A landscape with many valleys, sampled at points; each row gives a point and its height.
From any point a ball takes the steepest step (drop divided by distance) to one of its 2 nearest points. It stops when none of these is lower. Distance is the straight distance between rows; heights are no part of it.
(1037): [-10  33 -27  33  -6 -14   9 -30   8  36   4   2  24 -33 -14 -29 -30  13
  11  -9 -22  -7  10 -17 -18  -3  -7  13  -3  32  17   3]  height 445
(1495): [-10  26  17   5 -23   4   1  36  -4 -16  -4 -13   5   2   7 -28  34  -7
 -39 -10 -45  27  20  30   0  -2   1  -1 -41  -6  37 -35]  height 583
(1213): [ 42  48  -3  17 -35  20 -18 -45  40 -32  32 -13   2  14   6  33  18 -36
  35   4 -44  -4  28  10  14  25 -27 -10 -32  -8   5  -5]  height 570
(1389): [ 17  33  -6  36 -35   0 -16  -8  20  10  -5 -28  -4 -30  -2 -10  10  -8
   9  23  13  39  59 -14 -28 -41  13   2 -12  24 -12  23]  height 743
(853): [ -5  10  -8  11  13 -16  28 -24 -14  -2 -15 -17   2 -13  -3  20   9 -30
   3  -6  65 -23 -30 -17  11  19  11  18 -15  32 -41 -23]  height 663
(767): [-27  23 -55  -3  -9  23  19  -8 -28  33 -20  16  -1 -26  13 -38  15  -4
   4 -10 -13   7  18  20   4  -6 -26 -13 -23  -8 -25   4]  height 456
(211): [-32   7  -3  11  32   9  14  27   2   7 -35  25  22 -54  -6 -66  -2  25
 -14   6   2   1 -34   5 -15  -7  -2  25  -5   9   6  21]  height 352
(312): [ 19  -6  30 -12   9   8   2  21 -11   3  -8   1  20  18  -9 -37   6  32
   1 -19 -35   1  22  14  29  13 -30 -12 -26   9 -11 -33]  height 637
(396): [ 55  -5  74 -18   6 -15  24 -15  27 -45  29  10  24 -11 -10  -9 -11   3
  -3  46  41 -28   9  -3  -7 -32  19  32 -12  30   3  16]  height 785
(826): [  5 -35   4 -12  27 -42  19 -20  33 -30 -26  27 -15  13   5  28 -27  -9
 -15  12   6   2 -35 -18 -14  13  27  -5  33  15  38  -7]  height 724
(331): [-17   5 -22   2 -10 -21   0 -21  22 -28 -16  64  -7 -12   6  12 -30 -22
 -37  22   8 -42 -30 -37 -17  16  17  15 -19  -1  40  -3]  height 396
(1360): [ 35   2  50  -6 -37   7  10  11 -15 -21  39 -16   7   8  -8   2 -11 -17
 -14  -2   0 -47  14  -9   1  20  13  23 -49   4  19 -26]  height 744
(467): [-39 -21 -18  12   7  -3   1 -30 -14   4  17 -18 -10  -3 -28  28  -2 -22
  -6 -17  47 -18 -23 -23  -3  26  13  -6  13   5 -13 -11]  height 634
(182): [ 27  56 -11  13 -22 -24 -30 -54  28 -22   9 -23  12  15  -9  40  13 -26
   2 -14 -28  10  31 -27  12   6 -22  -3  -6   3   2 -13]  height 606
(1348): [ -5  -7 -13 -11  17  11 -13  23   4   6 -16  18   1  25   5  -3 -18  19
  38  -9 -23   1 -22  21  23   8 -30 -11   3 -16 -25  -2]  height 249
(263): [ 34  40 -16  24   1 -29  -4  -9  -1  29  15 -12  25  -1  -4 -34 -52  15
  17 -24 -55   7  -4   6 -17  14  -4  34   2  22  10  -3]  height 413
(1199): [-38 -19 -30  -3  25   2  28 -29 -14  47 -37 -12 -13  10   2 -40  18  -1
   0  -4  30  39  13   3  -5  -1   0 -37   4  38 -26 -12]  height 380
(1228): [ 16   4   2   2  15  -4  -4  49 -28  16  12 -13   8 -24   0 -39  25  13
  -9 -21 -15  18  12  17 -11 -38  10  28  22   6 -37  39]  height 285
(938): [ 24  14 -13 -24  39  24 -24 -18  22  20 -43 -21  17   0  -5  12  43  15
  -2  19  16  20 -14  -2 -13  -8 -32 -25   8  15 -23   5]  height 607
(401): [ 18   1  14   2 -38  40 -17  25 -31  31  33 -29  -7  -6  12 -16  24   1
  27   5   5 -24   2  24  10 -16 -24  -9 -20  10 -52  -7]  height 584
(501): [-19   4 -35  12 -14 -18  25  -7 -26   0 -39  21  13  21  11 -20 -44   8
  10 -44 -31   8 -17  21  16  30 -17  -9  -5   0  14 -25]  height 627
(16): [ 20 -22  18  15  22  -5   1 -25  38  27   9   3 -15  -5  -4  64 -37   2
  38  24  25   0 -16 -13 -10   0  18  -3  39  -9  -1   7]  height 471
(1433): [ -7  33   8 -30  21   3   6  -2  -3 -24  -5  18  12   1 -18 -31  33  27
  10  -6 -17 -13   2  10  30  25 -50  -9 -18  -8   1 -14]  height 609
(1107): [-15  33  -6  15 -30 -11 -11  15 -27   4 -25 -14 -33  34  21 -30  16  -8
 -29  -8 -26  60  20  19   8 -40 -12 -27   1  -1   7   1]  height 789
(862): [-22 -32  41 -28  43  -1  32 -14 -15  20  42 -26  -5   6 -37 -10  10  19
   9 -18  20 -22  -7   9 -13  30  12  -9   6  23 -15 -17]  height 578
(255): [ -2  14 -14   5   4 -17 -25 -17  48 -12 -26  41   5 -11   6  11 -18 -13
 -18  14 -35 -24  -5 -32 -41   3   2   2  11   0  57  18]  height 440
(544): [ 28  24  17   7 -39  33 -30 -43  13 -29  26 -17  -2   2  -8   3  22  -5
   8   4 -25  -3  59   4  13  19 -18 -24 -45  -2  -5 -24]  height 538
(1012): [ 10  17   7  10 -20  34 -33 -10   7 -10  27  -3 -15 -10 -21  11  15  13
  15  14   9  -9  51 -11   3   1 -28 -14  -4 -21  -1   9]  height 503
(276): [-45 -45  22 -48  30   9  37 -18   5 -30   0  18 -16   2  -8  31  30  13
  -2  43  54   8  10   0   6   3   6  -9   9 -11  26  15]  height 468
(308): [  6  14  -2  22 -25 -37  18  -4 -38 -18   0 -18  -7  -2  -7  -3 -30  -3
 -12 -22  -4   1  23   3  22  25  -1  28 -10  12  11 -16]  height 560
(481): [ -4  14 -18  18  -9 -52  44 -15 -41   0 -10   0  17  30 -14 -27 -54  14
 -11 -35 -22  -1   2   2   4  47   1   4  -9  15  28 -23]  height 596
(1226): [-20 -46 -36 -21 -12  30   4  15  -5   6 -44  26 -51  33  36  33 -23 -14
  21  12  28  34 -38  16   2  -6  15 -28   9 -19   6   2]  height 387
(879): [ 44   9  72  -8 -24  10  18  -3   5 -54  27   7  19  11 -15   2   5   5
  -9  27  14 -35  37   4   6 -13  -4  14 -53  12  15   2]  height 766
(719): [-27 -56  14 -20  16   3  37  49  -7 -27 -27  35 -13   0   3 -12 -16  17
  -5  23  20   5 -28  26  12  13  40  10 -19 -10  27  18]  height 555
(1189): [-20  -1 -17   8  24  10 -29  35  21  17 -23  20  24  11 -10 -38 -13  32
 -13 -40 -62   0 -10   2 -32   8  -8  -2 -11 -11  11  -7]  height 425
(1269): [ 45 -36  69 -14  15 -22  21  -6  31 -35  -4  12   3  15   1   2 -11  20
   3  50   8 -13  -1   7  -5   2  10   1  12  21  21   1]  height 802
(1001): [  3 -36  39 -27  41   8  24  24  -9 -10  29  20  35  -7 -26 -30  -5  41
 -11  -2   0 -18 -33  -5   9 -11  -1  16  15  -5  -2  14]  height 605
(1325): [-37  -8 -12 -12  45   7  -3  28  26 -17 -29  33  13  -8 -12 -41   0  41
  -4 -12 -21   1 -12  -2 -15  -9  -5   5  -6 -19  23  24]  height 389
(22): [-19 -40  12 -17  -5   9   8  40   4 -31 -25  43 -18   4  14  -6   8   6
 -24  31  14   9   6   9  -1 -14  12  -8   4 -30  48  10]  height 588
(516): [  8  18  16  -7 -15  15 -33  28  11  12  -8  -7   4  21  14 -20  27 -15
 -18 -15 -57  23 -14  26   8   1 -24 -30 -29   5   9 -53]  height 610
(114): [ 30 -20   7  11   5  -1 -18   4  11  31   9 -43 -13   9  -4  22 -11  19
  27   1   3  26   0   4   1 -26   6   5  46   9 -35  18]  height 198
(293): [-34 -28 -16  18  -3   2  16 -53   5  32  -5 -12 -27   1 -19  11 -25 -22
  12 -13  54  11  25   1 -27  16   1 -42   6   9  17 -32]  height 547
(328): [-11 -20 -39  12 -10  16 -31  20  33  24 -19  21  -7  -7   5 -11 -14  11
  -2   1 -13   9  12 -17 -35 -19  19 -26   9 -13  34  17]  height 573
(1365): [-20  41  13  -8  -6  -2   3   0 -21 -18  19 -24  14 -16   2 -12  38  -5
 -28 -27  36  22  57  -4   2 -41  11  21  -8  -1 -39  17]  height 700
(252): [  7   0 -19 -12  24   0 -12 -13  16  29 -33 -32  -9   8  28  35  24 -17
   5  30  38  16 -12 -12   3 -21  -5  -2  19  16 -35   3]  height 633
(492): [ -1 -48   7 -22  30  12   6 -18 -15  42   9 -30 -14  21  -7  11 -10   5
  34 -22  20  -6 -21   1  -4  16   5 -26  15  23 -38 -25]  height 608
(1082): [ 11 -47  33  -8 -32  11  14  17 -32  24  12 -28 -35  13   4 -13   1   6
 -11  -8  26  29  48   8 -12 -24  35 -23  11  12 -20  -3]  height 535
(274): [  5  20  -4 -18  -6 -30 -15 -20  -2 -26   9   8   1  11  -1  34  30 -24
 -28  -3   0 -38  -1 -32  16  15 -11   2   3  -2   5 -24]  height 401
(737): [ -6 -47 -15  -7 -24  16  -7   8   1  28 -14 -10 -42  32  26  32 -26 -16
   3 -19  24  37 -44   2  -8 -20  26 -23  43  -9 -17   7]  height 329
(1354): [ 29  11   7  14 -20 -22 -11  34  24  -8   5  -7  10 -10   0  12 -18  -9
 -25  12 -31 -17 -16 -32 -33 -14  36  27  11   2  38  17]  height 668
(142): [ 41  38  22  23 -35   5   7  16  18 -30  41 -23  10  11  14  -8  -7 -14
  12   2 -57 -25   0  40  37  -6  14  40 -45 -25  18  13]  height 698
(44): [-28 -18 -36  10   9  -4   1   8 -14  22  22   7  14 -33  -5 -16 -32   1
  -9 -18  12 -21 -13 -26 -28   0  38  13  15 -13   1  27]  height 339
(11): [ 14 -19 -53   5  11   9 -37  -8  27  14 -36  17 -14  17  32  40 -36 -12
  39 -10  -4  22 -37 -12  -3 -16  -7 -17  50 -14  -4  13]  height 337
(215): [ 17 -27  17 -10  30  -3   4  29 -22  19 -15 -22  -3  21   7 -18  23  14
  11 -10  17  15 -15  22  16 -14  -9   7  20  35 -57  -6]  height 625
(270): [-30  -9 -38  18   2   1  13  31  -7  10 -21  -6   1 -54   5 -20 -12   0
 -19  11  19  -6 -42 -10 -21  -6  48   6  -9  14 -14   6]  height 291
(1323): [-11  14  13  -6 -32 -19   7 -39  -2 -46  18  29   6   6   0  14  -7 -16
 -43  19   4 -46   0 -28   3  33  -6   9 -26 -10  42 -13]  height 338
(1382): [ -2  -6  -6  22 -33  -7   2  13 -20   0 -15   2  -8 -10   1  -3  -2   0
  19   2   8   5  17  -1  18   3 -10   1  -8   6  -1  -6]  height 528
(552): [ 45  -8  72   2  17  -7   9 -14   2 -19  31  11  10   7 -32  -2 -35  43
  12  24   6   5  27  11  12   6   2  20  -4   8  16   7]  height 790
(366): [ 22  27  24  -2  -6 -25 -11 -13   7  -7   1 -30   5  12 -10  -2  16  16
 -30 -21  -4  37  66 -21  -6  -3 -11 -14  -4  18  -2  -3]  height 655
(991): [-10   5  -8   1  -1  14  14  45 -24  13   8  15  19 -52 -12 -61  -8  26
  -6  -6 -15  -7  -6   1 -15 -22  15  25 -10   1 -17  39]  height 322
(1490): [ 11  18 -17  40  13  -4   6 -44   5  28  30   3  -1 -33 -36 -25 -25  12
  17  -1  30  -8  37 -13 -41  -1   5   3  10  22 -10  28]  height 477
(738): [-25  16 -37  10  -7 -14  -3  -2   6  -8 -51  24   8   8  16 -15 -17 -14
 -17 -52 -15   8 -22  -4 -11  22   4 -28 -14   3  30 -39]  height 650
(1380): [ 31  -3  29  -8   5  26  -5  44  -6  26  -3 -37   3  -2  20 -15  25  -1
  14  13  12  -6  -8   4  13 -23  -4   1 -22  31 -64 -17]  height 604
(181): [  7 -40  49   4 -17  -1  25  17 -30   7  41 -32 -26   4  -2  14 -11 -11
  -5 -12  46   1  22  -2 -17   0  41  13   7  19 -18  -7]  height 563
(1050): [-25 -24   1   0   4 -16  45 -25 -15  11 -13 -11 -14 -15 -19 -26  13   8
   9  14  44  29  35   6   1  -7  16   5  -7  35 -17  -5]  height 424
(912): [ -6 -57  22 -13  11   4   9  46  -3   1 -23  -6  -1 -20   3 -22   2  -5
 -37  13  19  11 -13   0 -24  -1  29 -11  -6  14  20 -20]  height 575
(1141): [-11 -38  20  20   2  15   9   4  -4  30  48   0 -23 -16 -10  45 -52 -17
  39  33  41 -23  -6  -2 -15   7  33  12  40 -25  -4  12]  height 452
(1129): [-21 -22   5 -23  23  32  -2  -2  20 -13  29  42  -2   3  -5   9   6   4
  -1  11   2 -49 -20 -18 -16   9  -8  -9   8 -36   7  18]  height 386
(98): [  2 -17   4 -24  -8  47 -31  17   4   3   2 -16 -19  16  10  40  44 -21
 -27  14  41 -21 -18 -17  -9 -14   2 -39   1 -11 -18   8]  height 279
(1305): [-11 -14 -24 -26  14 -31   7 -49  20 -25 -32  10 -10  20  30  64  15 -31
  -8  25  36  20 -26 -10  -3  11 -10 -15  56  -6  16   1]  height 772
(1407): [ 11   9   9 -12   5  12 -43  28  16  -2   1  12  31  28 -16  -3   1  31
 -15 -30 -76   2  13  -3 -11  31 -35 -22 -13 -29  31 -14]  height 464
(764): [  3 -43 -11  -8 -12  20  -8  -4 -22  14   0  12 -21  23   0  -6 -31  22
  39   1  -8   9  25  24  21   4 -29 -36  10 -37  -5  -2]  height 321
(863): [-16 -49  37 -29  27  18  34   7   5  -6   8  18  -9 -21  -9  11  -8  13
  20  39  44  -6 -21  14   8   2  28  11   7  -7  14  20]  height 517
(1166): [  1  42   6  33  -5 -22  15  26 -23 -13  17 -11  30   3  -1 -23 -40   5
 -18 -19 -55 -16 -51  10   9  27  23  60 -24   4   9 -18]  height 327
(661): [ -9 -24  10 -24   5  14   2 -17   5 -18  17  40 -13  25 -25  33 -19  19
   9  -1   1 -24  22  -5   7  28 -20 -27  13 -53  25  18]  height 313
(903): [ 30  20 -27   2 -16  14 -35  12  46 -11  -4   5  11  -4  34  10  27 -24
  11   7 -79  -8 -21  19 -13  -6  -3  -9 -14 -13  20  -4]  height 520
(1416): [ 12  26 -16  -7 -14  -5 -18  -6  36 -36   9  26   5  -5  16  24   6 -29
   2  37 -54 -30 -27 -12 -13   4 -17   6   3 -24  39   9]  height 483
(208): [ 32   6 -14 -17   0  -5 -10 -10  19   3 -18 -16  19  33  30  28  13 -22
  29   4  -6 -25 -48  -4  13  10 -29  -3   6  31 -49 -35]  height 689
(240): [-34   4 -74  -6  46   9   2  21 -25  15 -33   9  15 -11   4 -36  13   6
  -2 -28 -11  -5 -36   6   8  -9  -7  -3   8 -22 -33   5]  height 240
(1192): [ 19   7  24  -4   6  -3  -6   1  17  -3  11  15  12 -21 -16 -23 -30  29
  24  28   0  -7  11  -4   3   4  -2  13  11  13  27  17]  height 773
(207): [  4  18 -33  10 -14 -27   7 -44  23 -29 -36   1 -13   1  27  68  27 -41
  13  42  34  16   1 -21   1 -18  -5   9  42   4  17  16]  height 796
(985): [-48 -11 -16 -28  36  36 -13  -8   5  15 -18  -2  19   1 -15 -21  40  14
 -20  -9  30 -10  13 -21 -11  -9 -14 -44 -19 -28   7   0]  height 278
(713): [-38   8   3 -22  10  47  -7  16  -9   7  20  26  21 -32 -14 -25  10  22
   5   2   6 -56 -12  -9  -2   3 -12   3 -33 -27  -1  14]  height 433
(218): [ 15 -32 -36   2  11   9 -27  -8   3  43   7 -19 -17  18  12  19 -28   5
  17 -12  -8  39 -17   5 -16 -34  17 -24  57 -16 -14  27]  height 266
(1405): [-24  38 -20  23  -2  22  16  10 -27  16  12 -11   1 -41  10 -38  36  -2
  15 -12   1   1   2  22  14  -7 -10  25 -19   4 -43   1]  height 486
(1491): [  9  35   4  13   9 -41  -3 -11   3  -4  15   9  33  -9 -19 -28 -40  20
 -17 -15 -43 -20 -18  -6  14  22  -3  57  -3  18  29  -2]  height 376
(735): [ -4  -2 -16  30 -17 -20  14 -41 -12  47  11   3 -12 -11 -16   0 -13 -14
  -2 -18  42  -9  31 -18 -36  18   3 -27 -14  27 -26  -6]  height 509
(1447): [ 22 -34   2 -11  15  33   3 -18  -2  50 -15 -31 -28  19  24  24   4  -4
  27  21  39  11 -11  -3 -14   0  -5 -31   1  38 -46 -20]  height 632
(127): [ 20  -8   7   9 -27 -27   5 -20   5   7 -10 -17  -9  28  -9  32 -20  12
 -15 -19   0  23  40 -16  -3   5   0 -11  18   2  32 -13]  height 626
(180): [-28  46   1 -16 -14  15  -6   1 -36 -16   9 -13 -11  -4  15 -12  67  -7
 -32 -16   9  11  19   6  20 -25  -5  13 -30 -21 -22 -22]  height 723
(1114): [ -5  19 -40  -1 -26  11  12 -17 -37  36   6  -5  -9 -15 -10 -39  -3 -10
  -8  -5  -1  23  70  17   0 -17  -8 -28   5  -4  -2  11]  height 420
(445): [-30 -12 -30 -19  42  16  -1  25 -13  15 -13  16  21   7  -9 -29   3  19
  15 -24 -16 -26 -52   8  24  28 -24  10 -10 -16 -40 -12]  height 173
(112): [  2  50 -15  21  15 -24  -2  16 -16 -29  -1  -5  28  -6   4  -5  11 -25
 -23 -27 -46 -21 -59  20  29   0   4  51 -13   1 -18 -25]  height 259
(416): [-11 -37  44 -24  27  -9  32  20  -7   6   4 -20  -1   7 -21 -15   9  29
 -26 -25  25  10   7   3 -14   4  19  -7   1  25   7 -17]  height 546
(483): [-27  58 -22  -1 -17  14   1 -13 -41   1  -8 -16 -28  28  25  -5  36 -16
  -8 -20   9  31  -1   1  45 -28 -19  -5 -14 -14 -35  -2]  height 746
(41): [-13 -48   4 -14  -2 -19  32   9 -26  29  25 -15 -35   7 -15 -15 -23  10
 -13 -17  15  30  24  25 -17 -13  34 -11  30  -3  -1  10]  height 506
(183): [ -4  33  12  -7  -7   7  -6 -51  23 -19 -12  29  20   6 -19  -6  11  11
   7  10  -7 -24  22   0  25  32 -59 -28 -37   2  15  -8]  height 577
(785): [ 13  35 -18  25 -37  16 -22 -11  -7  29   9 -22 -12 -14  38  -1  15 -12
  30  22   6  29  49  13  -3 -39  -1   6 -12  26 -48  23]  height 731
(476): [ 47  43  10  18  -4 -31 -19  -6  22 -42  18 -26  14  24  11  11  15 -10
  -2  -4 -78 -10   1  29  28   5 -17  26 -17  -9   2   3]  height 674
(367): [-45 -44 -10  -2  -8  23  10   1 -20  15  44  11 -23 -18 -15  13 -33  -7
  13  -2  25 -16 -15  -5  -6   5  32  -1  18 -46   5  18]  height 394
(490): [-14 -28  26  18 -20  -4   9 -13 -24   9  40  -8 -26  -2 -19  32 -17 -20
 -17   1  30 -14  15 -26 -29  29  29  -1   1   1  15 -12]  height 597
(288): [ -4 -25  -5  34   4 -40  22  27 -16 -13   7   1  -3  -1  -1   3 -48  12
 -11   1  -6  16 -30   1   3   8  24  47  38 -19  20  35]  height 711
(346): [ 18  26  17  -8 -10  -3 -17  10   4 -37  25  30  20  28  -2   0  17  16
 -12 -14 -75   0  11  26  12  32 -38   7 -25 -38  29 -20]  height 511
(849): [  9  -6 -15  12   5  -4   3  24  -4  43 -25 -23   4 -35  18 -28 -16 -14
  18  15  -4  -9 -49  -1 -18  -3  17  13 -14  36 -47  -2]  height 245
(824): [  9  26 -17  10 -25  21 -35  17  42  24 -20  -2   7 -17  11   3   5 -21
  -4  -1 -38   1   9 -11 -38  -7   7 -24 -19   3  37  -8]  height 548
(1292): [-29  32 -30   3 -14   8 -10 -11 -27   5 -44  -1 -18  32  34  -9  24 -18
  -7 -15 -16  44  -7  14  32  -3 -23 -32  -4  -8   3 -32]  height 769
(753): [ -1  45  -2  29  -1   1  -6   6  20 -20   2  17   8  -7  10 -34  32   3
  -6  -9 -67  16  12  21  15  21 -22   3 -46 -34  42 -25]  height 552
(61): [ -6 -33 -11  -5  31 -21  -1  11  26   6 -47   9   5   2   3  15  -9  -1
  -4 -15   1  33 -32  -1 -14  -7  16  -3  46  13  12  -2]  height 699
(449): [ 13 -14  16  13  -3 -14 -11  44   0  -4  13   9   7   5   5 -10 -57  10
 -10  14 -25 -13 -25 -11 -18   4  39  53  17 -22  40  20]  height 688
(825): [  4  -4   3  11  22 -15   6  18 -33   3 -13  -8  21  42  -3 -42  -1  17
   6 -33 -16  29  17  34  18   7 -16   1   2  26 -42 -15]  height 648
(249): [  3  25  -2   1  -4  35 -28  11   2 -12  33  13  26 -30 -15 -13  23  19
  11  -3 -23 -14  15   1   6  -4 -17   1 -19 -30   2  23]  height 469
(974): [ -3 -46  45 -18  32   7  27  39 -10 -19   3  28  -6  -8 -13 -28 -14  22
 -25  10   8 -23 -62   7  15  13  33  22  -5   7  -4   5]  height 582
(1102): [-19  14 -10   4   1 -17  -3 -24   0   8   6 -20   4  -4  -9   6  17  -8
 -30 -21  26  21  50 -24  -9 -13  16   4  12  23 -13  -3]  height 678
(1343): [ 19   5  -6  -2   1  10 -26  44  -7  23  23 -30   8  11   8 -26   7   6
 -15 -36 -36   3 -20  19 -10 -16   1   3   9  10 -33  -1]  height 241
(459): [-29 -18 -41 -22  15  22  -1 -11 -18  38 -16 -10  -5  13  -4 -27  21  -3
 -21 -37   6  -5  16 -11 -14  -7  -3 -53   7  15 -10  -7]  height 336
(1054): [-11  55  -6   6 -25  13 -14 -11 -20   3  22  -9   9 -40  22 -28  30   4
  10   1  11  22  74  14   5 -31  -2  10 -20  -5 -47  31]  height 717
(203): [ -7 -42 -13  -7 -25 -13  26  10 -15 -24 -42  15 -29   6  26  36 -23 -25
   5  28  39  24 -34  28  31  -1  23 -12  10  11  12 -11]  height 444
(919): [-29  -4 -33  -8  33 -14  -3   5  -1 -24 -62   7   7  11  14   9   0 -18
 -41 -33   7  25 -49 -14 -11   1  19 -17  11   9  12 -19]  height 675
(629): [-16 -36  24 -26  29 -10  14 -18  18 -35  26  17 -23  13 -25  42  18  10
  -5  12  28   7  24   1   6   6   0 -21  37 -40  25  34]  height 400
(599): [ -4  40   1  16 -14  10  17  -3 -15  -5  15   2  10 -24   9  -7  16  -6
  37  32   5 -11 -10  10  36  -6 -29  45 -25  -6 -24  18]  height 519
(584): [  0 -20 -11   1 -32  14  17  -1 -26  27   5  20 -25  -5 -10 -31 -23  28
  21  18   8  18  59  26  -7   4  -7 -32   1 -10  17  20]  height 377
(1109): [ -8 -30  -2  16 -15   3  17  -5 -13  14 -18  -6 -20 -19  13  19 -16 -20
  29  41  49   4 -14   6  12   3  12  -5  -3  15 -10 -11]  height 492
(684): [ -9  -8   1  28  -6 -27 -12 -57  17  17   8  -9 -13  14 -29  47 -33 -10
  -8 -17  37   6  32 -28 -18  15   0 -22  16  -1  44 -10]  height 589
(1198): [ -3  31   8  10 -32  -5 -16  41   4 -22  38   4  15 -18   5  14   9  -9
 -26   3 -26 -14  10 -22 -12  -7  19  30 -19 -31  39  18]  height 646
(448): [-24   5  -8 -24  -3  12 -33  17   8   7 -21 -12   9   1  15   3  51  -9
 -35   1  11   2  -2 -19 -12 -23  10 -29  -7  -9   9 -10]  height 206
(972): [ 32  27 -27  -1  16 -15   1  -6  13  -6 -22 -30   9  16  31  47  26 -49
  19   7  19   1 -37 -19  25 -22  -9  32  20  26 -49  -7]  height 662
(453): [  8  29   8   4 -41  36  -9  22 -20  -1  40   1   5 -22  11   5  34 -25
  21   2  -6 -49 -13   5  21 -12 -14  33 -36  -7 -24  -1]  height 554
(1188): [ 19  28 -14  -4  29  -5 -27 -40  46  -7 -20  11  15   1  -7  13  16  25
  21  31 -18   3  -5  -9 -13   2 -32 -11  19  -1   0  16]  height 576
(1250): [ -1  -8  15 -14 -19  12  -6  31  13 -27  16  22  15  -9  -7   0  18   9
 -32  -3  -1 -12   9 -11  -2   4  -1   2   1 -36  57  16]  height 620
(411): [ 13  37   2  -3 -15 -24 -15 -18   4 -29  -2  -9  -2  27  18  34  13 -17
  12 -22 -39   7  11  24  40  11 -30  -3   5  -9   7 -15]  height 642
(711): [  0   5  -7  16   9 -36  15  14 -15  -8  22  -5   5 -27 -10   9 -11   4
  10  -6  14   2 -14 -13  22 -18  21  48  44 -15 -17  38]  height 734
(759): [ 46  20  39  -1 -24  20   1  17  -1 -16  37  -4  15  17  -5  -9 -16   6
  22  13 -50 -40   1  25  29  23 -17  19 -53   4  10 -22]  height 720
(1216): [ 17 -17 -22   1  10   8 -16 -46  17  18 -11  -1 -20  18  12  71 -43 -20
  46   1  20  16   1  -4   4   2 -14 -28  54 -26   6  11]  height 406
(153): [ -6  -5  18  -8 -15   7 -14 -12   8 -25  16   2  -7   3  -5  38  40 -38
 -30  22  39 -30  -8 -35 -14   4  -3 -12  -7   4   3   1]  height 341
(321): [ 18  22  12   5  11   3 -23 -48  25 -14  -2  20   9  -9 -30  15  -1   5
  11  39  15 -31  14 -18 -15  22 -33 -10 -10  14   9  -7]  height 543
(295): [ 22  32  31  14  -5  -6 -12   6  28 -15  -5 -17  22 -25 -11  -8  11  15
   5  32  -7  12  29  -9  -4 -26   3  17 -15  17   9  21]  height 758
(1218): [  4 -27   9 -13  34 -36  15 -19  26 -17 -11   5  -7  13   7  50  15 -15
  -8   3  29  -9 -53 -21  -3  20  -1  -1  38   6  -6  -5]  height 747
(673): [  9  26  -8  10   3   1 -19  29  -5   3 -13 -15  24  -9  12  -7  20  -6
  12  -5 -32  -6 -48  12  10 -13 -15  30   8   7 -38   3]  height 182
(1492): [-19 -55  20  -7  20 -16  49 -10 -22  18  -1   2 -30  -8 -18  -6 -32   6
  36   9  31  31  20  32   7  -9  23  -4  20   8   3   0]  height 470
(454): [ 20   3  22  -8   5 -29   5   2   1 -34   7  -6   1   9  -8  24   5   6
  -4  -9  12  -4  24 -13  32  -9   7  31  23  -2 -19  21]  height 755

Where does a ball stop that starts at each point below?
(142) | (661)
(1102) | (673)
(516) | (673)
(826) | (114)
(825) | (445)
(467) | (448)
